Each row is a point on a tangle of strands that fork, close into loops and nearly touch. The rows are in no order.
(in the rows, 128 means zero)
Two points are linked if the straight distance between their rows is under 92.6. Some points are linked to none.
fol: [112, 85, 136, 111, 135, 109, 143, 158, 155, 111, 140, 154, 125, 105, 86, 170, 112, 154, 145, 150, 133, 138]
Gofi: [97, 102, 104, 123, 136, 109, 135, 135, 111, 152, 154, 169, 143, 115, 128, 131, 138, 140, 135, 121, 154, 132]
fesus: [124, 139, 134, 142, 156, 143, 182, 124, 156, 142, 163, 129, 146, 142, 147, 115, 129, 156, 132, 134, 120, 89]
lises: [152, 132, 85, 154, 123, 156, 56, 139, 138, 114, 131, 73, 146, 133, 94, 96, 132, 87, 137, 151, 107, 90]
kes: [107, 131, 109, 112, 100, 151, 144, 147, 125, 114, 122, 173, 135, 167, 128, 148, 94, 101, 107, 145, 144, 142]
Fiza: [109, 102, 105, 109, 142, 128, 162, 125, 145, 111, 131, 137, 108, 95, 130, 62, 139, 141, 129, 84, 151, 146]
nuv: [99, 110, 85, 90, 142, 126, 156, 139, 111, 124, 155, 170, 118, 120, 147, 96, 118, 132, 142, 86, 133, 139]
pak: [132, 126, 128, 128, 71, 124, 130, 152, 157, 118, 74, 184, 99, 111, 119, 182, 118, 136, 106, 111, 112, 169]
kotut: [140, 159, 155, 131, 154, 134, 104, 117, 107, 123, 131, 152, 138, 128, 139, 155, 165, 129, 148, 124, 101, 158]
tolan: [127, 110, 169, 131, 124, 132, 133, 137, 131, 92, 151, 116, 164, 127, 99, 154, 91, 123, 102, 149, 148, 113]
fite: [95, 188, 150, 91, 124, 81, 147, 73, 139, 135, 129, 131, 122, 165, 113, 69, 129, 117, 150, 142, 118, 112]
Fesel: [161, 131, 110, 182, 127, 200, 135, 120, 115, 105, 99, 110, 154, 115, 128, 96, 139, 91, 128, 112, 129, 103]
Ruke: [108, 102, 103, 154, 112, 173, 137, 151, 124, 105, 122, 134, 124, 163, 154, 101, 129, 97, 130, 100, 138, 108]
tipu: [140, 145, 161, 150, 144, 152, 54, 128, 106, 104, 120, 101, 177, 103, 131, 109, 136, 152, 119, 144, 93, 113]
gutos: [153, 127, 142, 183, 109, 124, 113, 157, 121, 127, 110, 104, 119, 134, 116, 184, 148, 114, 100, 189, 130, 126]
nupiz: [109, 140, 110, 109, 168, 169, 124, 92, 142, 109, 134, 154, 123, 129, 125, 109, 113, 89, 142, 80, 152, 157]
zorev: [110, 155, 143, 118, 147, 155, 121, 118, 108, 91, 127, 153, 147, 139, 119, 100, 121, 98, 149, 83, 117, 137]
kelab: [106, 165, 158, 108, 142, 104, 146, 127, 114, 143, 124, 87, 143, 129, 135, 107, 128, 127, 164, 130, 78, 66]
Nazor: [148, 142, 107, 122, 90, 154, 127, 166, 132, 125, 143, 137, 156, 180, 145, 153, 124, 101, 119, 158, 135, 128]
Vebuf: [175, 111, 120, 146, 119, 168, 143, 161, 115, 85, 103, 83, 150, 112, 127, 96, 160, 91, 157, 109, 131, 109]
Luzib: [120, 111, 150, 129, 99, 96, 139, 136, 132, 120, 153, 132, 137, 103, 130, 168, 108, 115, 135, 110, 111, 152]
regi: [108, 120, 149, 114, 141, 112, 117, 123, 160, 138, 125, 163, 121, 98, 78, 187, 126, 147, 139, 128, 143, 174]
Lopat: [143, 86, 94, 151, 115, 120, 72, 187, 138, 95, 114, 135, 129, 129, 156, 102, 132, 125, 128, 107, 111, 120]
bikit: [128, 126, 169, 128, 140, 89, 145, 85, 134, 121, 179, 103, 149, 95, 108, 125, 85, 133, 149, 105, 129, 129]
Pebe: [104, 137, 154, 93, 132, 100, 142, 132, 114, 140, 140, 101, 163, 164, 134, 107, 126, 157, 156, 158, 110, 89]
rupor: [93, 112, 123, 106, 83, 63, 139, 101, 152, 147, 132, 136, 68, 155, 133, 83, 117, 146, 113, 123, 132, 140]
tana: [104, 102, 166, 143, 137, 117, 163, 112, 110, 140, 159, 104, 117, 138, 129, 152, 136, 133, 135, 147, 144, 123]
fubut: [102, 129, 177, 120, 171, 126, 131, 102, 74, 136, 142, 102, 100, 127, 108, 142, 146, 131, 145, 142, 161, 132]
mun: [118, 124, 111, 127, 103, 123, 110, 179, 131, 146, 156, 145, 126, 100, 170, 127, 169, 121, 147, 129, 116, 155]
Rop: [173, 105, 124, 128, 90, 118, 125, 115, 134, 86, 129, 141, 104, 120, 133, 164, 96, 117, 83, 124, 171, 173]
givi: [142, 138, 80, 181, 109, 113, 113, 169, 141, 122, 122, 118, 114, 169, 140, 145, 106, 105, 83, 148, 100, 123]
dib: [150, 128, 134, 117, 139, 120, 171, 118, 103, 140, 147, 107, 159, 123, 133, 134, 92, 143, 111, 98, 100, 70]
Gef: [176, 117, 151, 123, 130, 131, 115, 163, 164, 107, 153, 165, 128, 116, 146, 152, 129, 164, 104, 164, 147, 148]
tavi: [150, 153, 144, 113, 120, 131, 144, 115, 95, 148, 144, 84, 156, 119, 147, 115, 134, 121, 166, 104, 77, 100]
peza: [106, 80, 100, 146, 109, 137, 143, 134, 137, 108, 131, 143, 119, 125, 153, 110, 126, 138, 120, 67, 129, 103]
vuk: [167, 133, 117, 100, 172, 77, 159, 158, 99, 143, 149, 121, 112, 147, 120, 100, 136, 139, 160, 179, 136, 98]
Pabe: [108, 113, 107, 105, 107, 129, 120, 116, 156, 118, 123, 154, 109, 110, 169, 123, 106, 140, 121, 60, 118, 140]
dad: [132, 148, 140, 102, 150, 122, 172, 96, 124, 149, 103, 147, 115, 138, 120, 190, 120, 154, 136, 146, 126, 148]
dod: [143, 122, 129, 123, 106, 127, 179, 118, 98, 110, 163, 116, 133, 112, 133, 86, 119, 120, 152, 96, 136, 125]
nipa: [121, 170, 94, 146, 116, 124, 134, 157, 129, 119, 96, 170, 120, 160, 131, 152, 99, 106, 111, 122, 81, 168]
dinud: [148, 134, 169, 136, 125, 138, 69, 126, 100, 77, 126, 91, 157, 131, 126, 130, 116, 116, 125, 122, 115, 110]
figil: [130, 136, 154, 177, 136, 155, 110, 97, 127, 97, 127, 139, 100, 133, 121, 124, 156, 115, 107, 115, 136, 171]
bav: [108, 128, 133, 80, 93, 77, 168, 163, 121, 150, 136, 156, 97, 130, 130, 160, 124, 156, 115, 143, 121, 143]
Rez: [126, 129, 108, 126, 140, 166, 173, 149, 140, 132, 163, 127, 124, 157, 163, 129, 126, 130, 141, 160, 135, 73]
bipa: [103, 134, 105, 86, 112, 91, 149, 163, 127, 174, 130, 165, 112, 150, 164, 150, 152, 164, 144, 148, 108, 153]
vesa: [108, 127, 147, 58, 108, 152, 101, 99, 110, 137, 109, 114, 154, 137, 116, 150, 117, 169, 102, 165, 153, 127]
Von: [117, 120, 136, 200, 104, 126, 120, 177, 130, 106, 117, 120, 100, 133, 120, 150, 136, 108, 95, 162, 129, 152]
novab: [132, 123, 116, 81, 165, 126, 116, 76, 94, 123, 116, 109, 112, 109, 108, 109, 99, 135, 152, 78, 163, 150]
Ras: [156, 133, 111, 125, 134, 141, 98, 133, 148, 156, 137, 153, 167, 140, 143, 149, 153, 146, 107, 165, 126, 114]
vedod: [126, 132, 137, 117, 134, 124, 107, 128, 85, 115, 119, 80, 170, 52, 120, 92, 144, 135, 159, 122, 99, 88]
radav: [141, 124, 147, 159, 86, 128, 155, 138, 147, 107, 121, 134, 157, 108, 89, 169, 93, 116, 101, 138, 139, 123]
gukem: [136, 153, 140, 120, 110, 173, 157, 156, 147, 146, 81, 146, 133, 165, 124, 189, 123, 133, 132, 155, 113, 109]
nutes: [135, 124, 104, 117, 106, 133, 172, 124, 85, 116, 148, 153, 112, 120, 137, 132, 93, 93, 131, 89, 140, 116]
Tupab: [122, 106, 106, 102, 154, 145, 114, 115, 137, 137, 105, 162, 117, 152, 134, 143, 134, 160, 97, 108, 144, 128]
leme: [137, 165, 127, 135, 90, 117, 133, 159, 146, 107, 71, 164, 104, 148, 91, 164, 97, 129, 92, 139, 103, 171]
mano: [98, 106, 116, 128, 130, 70, 150, 100, 173, 150, 145, 121, 96, 106, 127, 61, 119, 126, 142, 85, 124, 117]
kuzi: [81, 84, 113, 139, 140, 113, 133, 113, 166, 129, 141, 133, 96, 79, 130, 85, 104, 119, 129, 70, 160, 131]
volos: [87, 108, 140, 146, 101, 74, 158, 111, 160, 160, 124, 145, 92, 122, 128, 50, 152, 118, 121, 119, 131, 98]
Vabul: [113, 119, 125, 174, 138, 130, 92, 142, 136, 93, 115, 145, 86, 130, 145, 114, 150, 132, 125, 101, 118, 167]
Dor: [90, 95, 94, 128, 138, 123, 103, 184, 136, 100, 142, 157, 123, 106, 156, 96, 140, 113, 146, 95, 115, 125]
kaze: [164, 155, 148, 143, 134, 137, 102, 94, 115, 120, 90, 111, 133, 147, 123, 161, 124, 145, 81, 140, 121, 127]
Bese: [153, 121, 126, 99, 106, 105, 126, 128, 84, 122, 148, 144, 141, 130, 113, 163, 112, 138, 110, 137, 149, 136]
Pumoz: [151, 131, 87, 146, 89, 149, 97, 134, 162, 153, 130, 110, 167, 133, 147, 119, 176, 90, 166, 127, 104, 119]
Bapa: [119, 138, 168, 116, 111, 97, 121, 92, 124, 132, 147, 106, 163, 109, 132, 153, 116, 131, 145, 100, 109, 128]
lebof: [139, 114, 152, 132, 164, 136, 122, 110, 138, 127, 149, 129, 168, 100, 119, 106, 138, 170, 132, 121, 133, 119]
leso: [176, 118, 150, 103, 106, 106, 106, 109, 174, 111, 131, 130, 106, 97, 126, 169, 97, 138, 101, 136, 162, 172]
vam: [74, 140, 115, 137, 135, 128, 137, 184, 144, 147, 168, 142, 102, 75, 180, 136, 157, 120, 136, 112, 95, 132]
ketov: [134, 114, 157, 162, 138, 135, 78, 128, 119, 77, 122, 105, 172, 129, 103, 134, 87, 129, 99, 157, 130, 99]
Somu: [96, 84, 123, 103, 169, 147, 139, 112, 114, 108, 146, 138, 119, 151, 106, 115, 102, 157, 159, 104, 153, 122]
Ridu: [133, 126, 147, 150, 102, 155, 120, 190, 175, 127, 74, 142, 98, 140, 113, 162, 150, 164, 116, 174, 110, 151]
gemo: [134, 169, 143, 114, 114, 160, 161, 122, 123, 137, 131, 135, 160, 140, 134, 175, 112, 133, 132, 164, 109, 104]
nok: [109, 158, 155, 171, 123, 132, 112, 156, 130, 142, 69, 99, 136, 164, 78, 164, 122, 122, 127, 156, 80, 135]
miti: [151, 109, 85, 142, 137, 149, 147, 134, 76, 152, 153, 141, 108, 118, 143, 121, 125, 79, 135, 114, 147, 116]
Nuvan: [115, 137, 83, 146, 129, 149, 122, 144, 93, 156, 114, 155, 116, 134, 151, 142, 144, 79, 109, 128, 129, 124]
Desa: [147, 137, 121, 132, 117, 155, 107, 164, 119, 148, 89, 127, 136, 142, 93, 202, 121, 110, 132, 161, 106, 113]
Tapi: [101, 112, 107, 114, 159, 92, 174, 140, 117, 124, 141, 151, 100, 145, 139, 92, 109, 120, 140, 97, 112, 105]
lelu: [132, 123, 148, 121, 151, 81, 132, 91, 140, 166, 141, 132, 149, 105, 110, 88, 152, 155, 123, 111, 116, 135]
fisav: [146, 171, 136, 90, 162, 155, 109, 86, 91, 105, 133, 127, 155, 111, 132, 107, 115, 121, 118, 124, 147, 118]
kozuz: [115, 100, 155, 141, 142, 86, 141, 105, 115, 176, 137, 119, 127, 115, 124, 68, 191, 147, 156, 127, 134, 137]
Gek: [161, 94, 105, 151, 159, 161, 139, 155, 112, 142, 132, 103, 102, 104, 133, 105, 163, 120, 165, 127, 149, 92]
zed: [141, 175, 103, 175, 99, 119, 127, 144, 120, 159, 80, 100, 143, 184, 94, 141, 106, 116, 84, 156, 91, 161]
Mativ: [95, 121, 102, 105, 132, 115, 111, 122, 174, 82, 119, 165, 113, 109, 138, 160, 85, 119, 117, 82, 115, 166]
luver: [113, 161, 133, 160, 130, 130, 111, 109, 128, 115, 115, 156, 136, 138, 140, 160, 120, 112, 127, 112, 78, 163]
Sok: [112, 137, 107, 142, 142, 139, 138, 166, 134, 105, 117, 165, 122, 149, 118, 167, 119, 105, 127, 157, 112, 151]
gafen: [96, 131, 124, 118, 173, 148, 111, 99, 99, 123, 118, 170, 119, 138, 95, 140, 127, 94, 152, 115, 160, 164]
Zesag: [127, 106, 75, 174, 134, 168, 141, 167, 119, 146, 119, 94, 101, 83, 140, 116, 176, 85, 166, 110, 138, 109]
kugo: [110, 122, 131, 133, 73, 111, 112, 180, 168, 132, 92, 162, 128, 110, 140, 155, 131, 152, 92, 140, 102, 154]
totor: [121, 161, 118, 80, 148, 100, 172, 127, 77, 154, 147, 133, 146, 158, 111, 112, 102, 134, 125, 166, 132, 108]
naver: [105, 96, 109, 105, 130, 91, 129, 113, 115, 162, 142, 131, 128, 106, 102, 132, 104, 133, 126, 95, 143, 141]
rik: [139, 110, 157, 96, 100, 157, 113, 107, 120, 139, 104, 128, 144, 164, 135, 168, 149, 174, 91, 142, 141, 134]
lif: [154, 114, 98, 106, 129, 107, 145, 164, 125, 166, 154, 99, 116, 141, 143, 149, 129, 106, 160, 159, 121, 94]
Fep: [98, 112, 159, 128, 89, 99, 152, 113, 111, 168, 134, 113, 121, 158, 134, 85, 169, 151, 150, 132, 127, 114]
felid: [164, 137, 128, 158, 120, 127, 122, 163, 122, 127, 84, 128, 92, 132, 120, 205, 117, 109, 108, 160, 97, 128]
nudog: [119, 130, 137, 84, 112, 89, 165, 112, 138, 173, 135, 134, 106, 138, 106, 167, 133, 165, 132, 140, 132, 148]
tov: [150, 129, 132, 123, 93, 124, 131, 156, 127, 78, 121, 150, 94, 158, 171, 172, 97, 106, 94, 113, 103, 148]
vusol: [150, 125, 137, 157, 118, 146, 114, 104, 184, 110, 119, 169, 145, 105, 150, 115, 118, 137, 71, 114, 123, 152]
fuma: [147, 106, 110, 138, 164, 146, 87, 129, 123, 140, 121, 156, 125, 124, 133, 133, 147, 141, 96, 143, 138, 130]
Sem: [92, 99, 150, 129, 120, 117, 138, 146, 135, 94, 159, 151, 125, 127, 121, 158, 128, 141, 160, 123, 132, 153]
fevo: [167, 135, 120, 147, 93, 166, 100, 148, 128, 138, 115, 97, 135, 136, 145, 90, 189, 104, 150, 116, 120, 137]
ravo: [140, 130, 67, 104, 149, 127, 139, 146, 109, 160, 110, 120, 157, 106, 122, 84, 149, 136, 172, 121, 89, 87]
teb: [171, 162, 116, 192, 136, 119, 110, 132, 142, 126, 106, 102, 108, 156, 128, 149, 112, 120, 90, 150, 67, 130]
dunim: [161, 134, 118, 111, 99, 131, 96, 170, 105, 139, 144, 133, 119, 145, 179, 131, 175, 120, 142, 138, 125, 147]
Nol: [145, 173, 141, 120, 153, 153, 102, 67, 131, 127, 142, 131, 149, 95, 117, 133, 119, 119, 122, 117, 151, 156]
masaf: [150, 118, 124, 120, 127, 124, 108, 138, 117, 122, 120, 137, 149, 130, 132, 151, 153, 134, 145, 108, 93, 126]
begi: [133, 129, 122, 115, 129, 120, 174, 152, 78, 126, 117, 94, 140, 97, 88, 64, 143, 94, 181, 128, 127, 112]
zad: [104, 121, 145, 154, 116, 145, 142, 195, 165, 128, 93, 141, 100, 132, 120, 187, 149, 127, 136, 160, 124, 109]
lotat: [124, 139, 154, 163, 79, 154, 134, 113, 139, 122, 127, 113, 141, 169, 155, 139, 149, 119, 121, 91, 128, 144]
kib: [156, 111, 163, 149, 97, 138, 84, 134, 85, 125, 111, 100, 141, 131, 150, 105, 164, 112, 142, 115, 135, 135]
vod: [126, 140, 125, 166, 101, 139, 132, 94, 182, 131, 104, 136, 107, 136, 152, 130, 131, 148, 51, 118, 127, 170]
soge: [99, 141, 141, 104, 153, 86, 177, 120, 123, 137, 140, 151, 81, 158, 133, 102, 130, 145, 155, 142, 106, 125]
gura: [161, 134, 124, 88, 108, 115, 124, 124, 61, 133, 156, 132, 131, 104, 128, 122, 128, 110, 127, 129, 133, 160]
seb: [90, 105, 105, 134, 134, 135, 129, 190, 152, 114, 131, 167, 114, 139, 149, 136, 128, 122, 116, 131, 116, 122]
vifum: [64, 109, 107, 122, 112, 79, 151, 159, 136, 156, 150, 156, 133, 123, 133, 93, 122, 151, 117, 124, 131, 111]
lifur: [112, 140, 136, 84, 126, 91, 133, 97, 141, 122, 165, 115, 144, 109, 100, 108, 72, 114, 160, 130, 137, 131]
fof: [89, 125, 134, 109, 116, 93, 143, 79, 184, 180, 135, 100, 114, 153, 135, 98, 94, 133, 132, 130, 169, 164]
vug: [84, 92, 161, 137, 115, 82, 168, 129, 111, 152, 161, 126, 94, 134, 128, 110, 148, 144, 150, 143, 145, 130]
ruze: [111, 143, 140, 110, 130, 146, 104, 139, 73, 147, 128, 118, 150, 128, 130, 128, 136, 131, 122, 154, 130, 106]
vof: [151, 106, 140, 91, 129, 122, 130, 133, 107, 107, 163, 110, 158, 131, 119, 122, 112, 144, 128, 140, 160, 118]
goka: [124, 108, 136, 110, 135, 91, 126, 161, 114, 170, 162, 135, 112, 128, 135, 116, 183, 168, 148, 172, 139, 135]
vev: [152, 118, 110, 126, 141, 140, 173, 160, 108, 83, 111, 116, 151, 99, 106, 67, 156, 97, 170, 127, 145, 136]
gebag: [110, 144, 137, 176, 119, 168, 124, 93, 151, 125, 113, 159, 109, 108, 150, 99, 158, 106, 114, 97, 133, 155]
mebug: [145, 140, 136, 186, 111, 128, 109, 103, 138, 140, 101, 119, 123, 155, 119, 128, 123, 155, 66, 124, 123, 154]
lov: [75, 101, 128, 128, 153, 96, 130, 91, 171, 151, 138, 97, 105, 115, 135, 138, 101, 120, 178, 90, 161, 165]
gokez: [161, 116, 126, 178, 131, 143, 89, 137, 171, 112, 128, 126, 135, 150, 155, 95, 132, 136, 84, 123, 108, 103]
vel: [118, 135, 140, 154, 104, 160, 115, 93, 154, 126, 131, 137, 152, 119, 144, 123, 139, 131, 136, 67, 114, 150]
kitis: [92, 133, 141, 110, 138, 92, 155, 100, 164, 153, 135, 130, 74, 118, 120, 147, 117, 155, 133, 106, 133, 150]
fulaf: [101, 168, 152, 116, 127, 73, 167, 70, 151, 138, 130, 137, 67, 169, 121, 97, 117, 128, 150, 133, 111, 123]
Gubo: [130, 143, 128, 58, 144, 121, 120, 80, 102, 148, 131, 117, 137, 124, 114, 127, 119, 164, 124, 145, 145, 131]
dadu: [142, 161, 100, 163, 117, 132, 98, 172, 137, 141, 59, 110, 123, 165, 83, 146, 110, 120, 107, 168, 85, 132]
sul: [124, 134, 136, 150, 163, 124, 149, 107, 167, 92, 139, 166, 117, 99, 127, 161, 88, 118, 107, 112, 121, 136]
litod: [154, 131, 151, 123, 119, 125, 162, 112, 100, 97, 178, 117, 137, 124, 124, 84, 100, 125, 129, 145, 162, 118]
Mesaf: [114, 129, 136, 98, 135, 150, 131, 97, 66, 136, 110, 99, 137, 88, 106, 81, 154, 119, 139, 84, 145, 136]
zimut: [137, 145, 121, 155, 132, 167, 75, 138, 127, 131, 93, 95, 144, 156, 118, 152, 121, 123, 95, 175, 117, 85]
Fosuf: [107, 162, 108, 135, 115, 161, 135, 131, 85, 163, 123, 137, 119, 130, 162, 134, 163, 101, 156, 104, 122, 133]
Relit: [111, 139, 167, 137, 144, 143, 109, 106, 174, 115, 112, 136, 125, 125, 82, 183, 122, 128, 128, 150, 146, 156]
Rodur: [134, 144, 146, 116, 151, 136, 145, 105, 74, 156, 142, 115, 157, 106, 119, 102, 135, 133, 108, 164, 157, 102]
vifal: [142, 118, 125, 130, 157, 164, 153, 148, 112, 111, 150, 110, 122, 141, 142, 110, 165, 141, 163, 152, 141, 86]
fufet: [90, 155, 147, 92, 119, 80, 140, 70, 176, 149, 142, 124, 116, 161, 115, 76, 109, 121, 161, 152, 169, 137]
fori: [103, 123, 138, 131, 136, 146, 173, 142, 142, 154, 105, 147, 110, 146, 119, 187, 134, 151, 134, 148, 120, 112]
pinez: [132, 98, 122, 105, 151, 129, 135, 84, 159, 124, 113, 144, 115, 146, 123, 147, 90, 166, 110, 74, 149, 120]
pipo: [162, 157, 111, 99, 136, 104, 155, 120, 98, 132, 111, 110, 144, 113, 136, 70, 144, 131, 164, 108, 89, 113]
Tuvun: [162, 145, 97, 125, 83, 124, 94, 178, 159, 117, 122, 129, 123, 161, 138, 158, 105, 111, 93, 164, 121, 140]
nuler: [79, 117, 125, 116, 159, 85, 153, 85, 191, 138, 138, 98, 52, 129, 140, 119, 102, 129, 148, 99, 149, 153]
soz: [167, 128, 80, 172, 104, 163, 72, 156, 147, 122, 118, 68, 158, 165, 120, 61, 139, 118, 121, 135, 118, 93]
dif: [116, 121, 152, 126, 168, 156, 83, 135, 96, 104, 110, 98, 161, 84, 136, 101, 162, 142, 166, 137, 96, 102]
Peb: [124, 122, 96, 160, 106, 146, 135, 154, 107, 175, 135, 110, 118, 111, 164, 120, 177, 111, 153, 101, 113, 102]
pini: [119, 150, 168, 117, 139, 132, 101, 120, 143, 128, 109, 153, 153, 145, 107, 177, 158, 148, 132, 156, 127, 148]
turur: [161, 106, 152, 120, 125, 126, 104, 127, 176, 97, 113, 149, 103, 127, 119, 155, 137, 177, 97, 147, 146, 166]
laz: [161, 119, 127, 132, 103, 106, 100, 118, 115, 86, 129, 134, 122, 145, 140, 145, 94, 107, 90, 106, 116, 160]
Veram: [136, 123, 106, 157, 153, 141, 49, 143, 152, 124, 128, 84, 132, 155, 111, 148, 140, 104, 134, 156, 117, 90]
Nuse: [106, 150, 127, 86, 171, 136, 125, 65, 89, 103, 136, 102, 138, 124, 111, 112, 83, 116, 146, 116, 156, 125]
Git: [94, 129, 114, 94, 137, 86, 147, 118, 109, 143, 147, 129, 160, 127, 86, 99, 89, 129, 137, 106, 130, 110]
fotug: [121, 123, 125, 144, 110, 124, 105, 185, 186, 123, 93, 156, 102, 132, 115, 137, 125, 176, 73, 167, 113, 150]
pilo: [140, 138, 113, 75, 125, 106, 152, 151, 119, 154, 160, 93, 162, 142, 146, 146, 124, 138, 164, 156, 97, 93]
lotil: [98, 162, 133, 106, 150, 133, 156, 101, 80, 154, 139, 133, 144, 119, 121, 150, 118, 100, 143, 114, 126, 124]
lal: [86, 136, 129, 98, 141, 116, 147, 105, 87, 136, 142, 104, 162, 129, 118, 140, 80, 136, 123, 111, 117, 92]
nik: [85, 128, 120, 113, 154, 116, 169, 79, 167, 168, 162, 125, 112, 128, 120, 129, 89, 129, 136, 135, 189, 144]
fevel: [135, 119, 123, 165, 146, 146, 123, 123, 131, 101, 149, 156, 138, 120, 144, 139, 103, 107, 108, 101, 121, 121]
tiset: [151, 97, 131, 132, 127, 103, 150, 162, 134, 130, 133, 124, 116, 113, 161, 149, 136, 161, 119, 154, 131, 102]
Rep: [132, 142, 111, 169, 124, 163, 118, 142, 118, 115, 140, 121, 159, 140, 138, 116, 132, 84, 135, 120, 109, 125]
Lim: [116, 123, 122, 115, 146, 131, 112, 167, 141, 158, 138, 141, 143, 140, 137, 135, 163, 157, 141, 169, 111, 118]
did: [135, 133, 171, 163, 134, 128, 112, 112, 108, 122, 143, 140, 112, 101, 123, 161, 139, 99, 111, 125, 154, 165]
zemi: [175, 132, 113, 98, 120, 136, 111, 115, 108, 108, 151, 132, 128, 105, 124, 107, 102, 100, 139, 103, 162, 167]
Susog: [130, 179, 157, 92, 138, 177, 135, 94, 101, 98, 119, 117, 160, 76, 120, 81, 144, 120, 152, 130, 140, 123]
dun: [106, 126, 138, 144, 86, 139, 137, 121, 158, 106, 119, 130, 85, 111, 107, 172, 77, 103, 110, 126, 174, 165]
tuz: [127, 151, 113, 118, 116, 129, 155, 97, 125, 143, 160, 153, 110, 109, 155, 120, 131, 110, 126, 122, 148, 162]
Boz: [124, 122, 130, 142, 115, 85, 189, 98, 123, 147, 126, 128, 118, 117, 146, 44, 146, 132, 137, 134, 119, 89]
Dumab: [152, 140, 160, 116, 120, 152, 145, 82, 128, 106, 116, 114, 127, 137, 140, 176, 119, 135, 91, 109, 143, 124]
Bera: [131, 101, 139, 117, 128, 152, 111, 83, 144, 86, 103, 121, 124, 149, 128, 171, 80, 140, 104, 95, 153, 140]
Fet: [139, 94, 78, 115, 138, 129, 103, 164, 141, 143, 135, 106, 161, 104, 146, 114, 149, 134, 170, 99, 87, 98]
Bigol: [169, 85, 100, 135, 133, 138, 89, 158, 139, 125, 122, 117, 130, 148, 154, 129, 146, 130, 145, 118, 110, 97]
bimu: [126, 120, 147, 147, 181, 152, 147, 109, 141, 129, 128, 122, 170, 121, 150, 139, 142, 151, 112, 129, 120, 75]
komaf: [166, 116, 136, 101, 143, 138, 126, 94, 131, 110, 130, 118, 135, 88, 99, 88, 120, 128, 144, 95, 167, 136]
zado: [139, 151, 121, 117, 155, 88, 152, 123, 110, 141, 135, 142, 116, 152, 100, 80, 112, 123, 135, 171, 136, 82]
rer: [166, 102, 156, 127, 102, 143, 126, 132, 160, 122, 109, 127, 117, 149, 123, 175, 161, 169, 102, 166, 145, 123]
banub: [135, 113, 107, 154, 106, 157, 134, 156, 125, 154, 94, 114, 134, 121, 148, 86, 191, 127, 159, 86, 138, 133]
fozis: [105, 130, 169, 152, 134, 136, 95, 157, 138, 102, 95, 116, 132, 167, 100, 163, 144, 137, 133, 158, 104, 143]
fad: [170, 139, 93, 93, 146, 112, 142, 149, 103, 151, 153, 92, 138, 140, 120, 91, 137, 104, 172, 170, 134, 87]
lapev: [119, 132, 134, 139, 177, 140, 93, 95, 73, 113, 115, 126, 122, 114, 101, 138, 139, 117, 136, 124, 159, 135]
Lekid: [117, 115, 146, 173, 107, 127, 137, 142, 135, 93, 117, 141, 79, 119, 134, 156, 106, 97, 72, 143, 162, 146]
Sif: [154, 117, 149, 103, 93, 140, 122, 130, 92, 130, 141, 112, 136, 135, 167, 113, 162, 125, 133, 115, 155, 123]
fazu: [168, 123, 101, 187, 114, 170, 123, 122, 141, 114, 121, 112, 136, 126, 144, 81, 137, 113, 91, 136, 134, 100]
Bomo: [150, 151, 149, 97, 173, 170, 102, 54, 157, 142, 126, 107, 149, 92, 127, 141, 90, 146, 111, 133, 168, 136]
gira: [137, 160, 120, 95, 154, 130, 157, 77, 94, 157, 140, 111, 132, 116, 109, 93, 131, 149, 133, 137, 173, 125]
fele: [170, 152, 151, 126, 160, 152, 87, 122, 134, 108, 142, 128, 171, 109, 134, 104, 147, 155, 118, 156, 121, 108]
vutes: [123, 132, 107, 113, 147, 129, 128, 116, 192, 101, 131, 159, 134, 112, 101, 170, 70, 131, 135, 114, 124, 151]
sorun: [127, 112, 111, 176, 123, 109, 70, 175, 143, 88, 106, 121, 99, 131, 140, 114, 131, 124, 95, 99, 86, 146]
ger: [140, 96, 136, 151, 135, 95, 129, 140, 103, 156, 150, 107, 118, 99, 117, 95, 176, 142, 144, 153, 140, 113]
lano: [137, 149, 105, 133, 129, 149, 81, 141, 109, 162, 125, 105, 178, 129, 125, 144, 145, 124, 104, 172, 132, 102]

A fork is a point with three links, a tip a point with one. Leave the first point through the second and follow the links. Name the first fork or tip that comes.
vusol / vod | Ras
pini / Relit | Git
fad / lif | Bigol
Git / lifur | pini
Fet / ravo | totor
Ras / fuma | vusol

A piece is all that can be reached along the links. How many separate loops has the piece of each point below (a circle has one, a figure eight two, a Y none), and how many tips (points with one link)?
gebag | loops 1, tips 14
sul | loops 1, tips 2
bimu | loops 1, tips 11
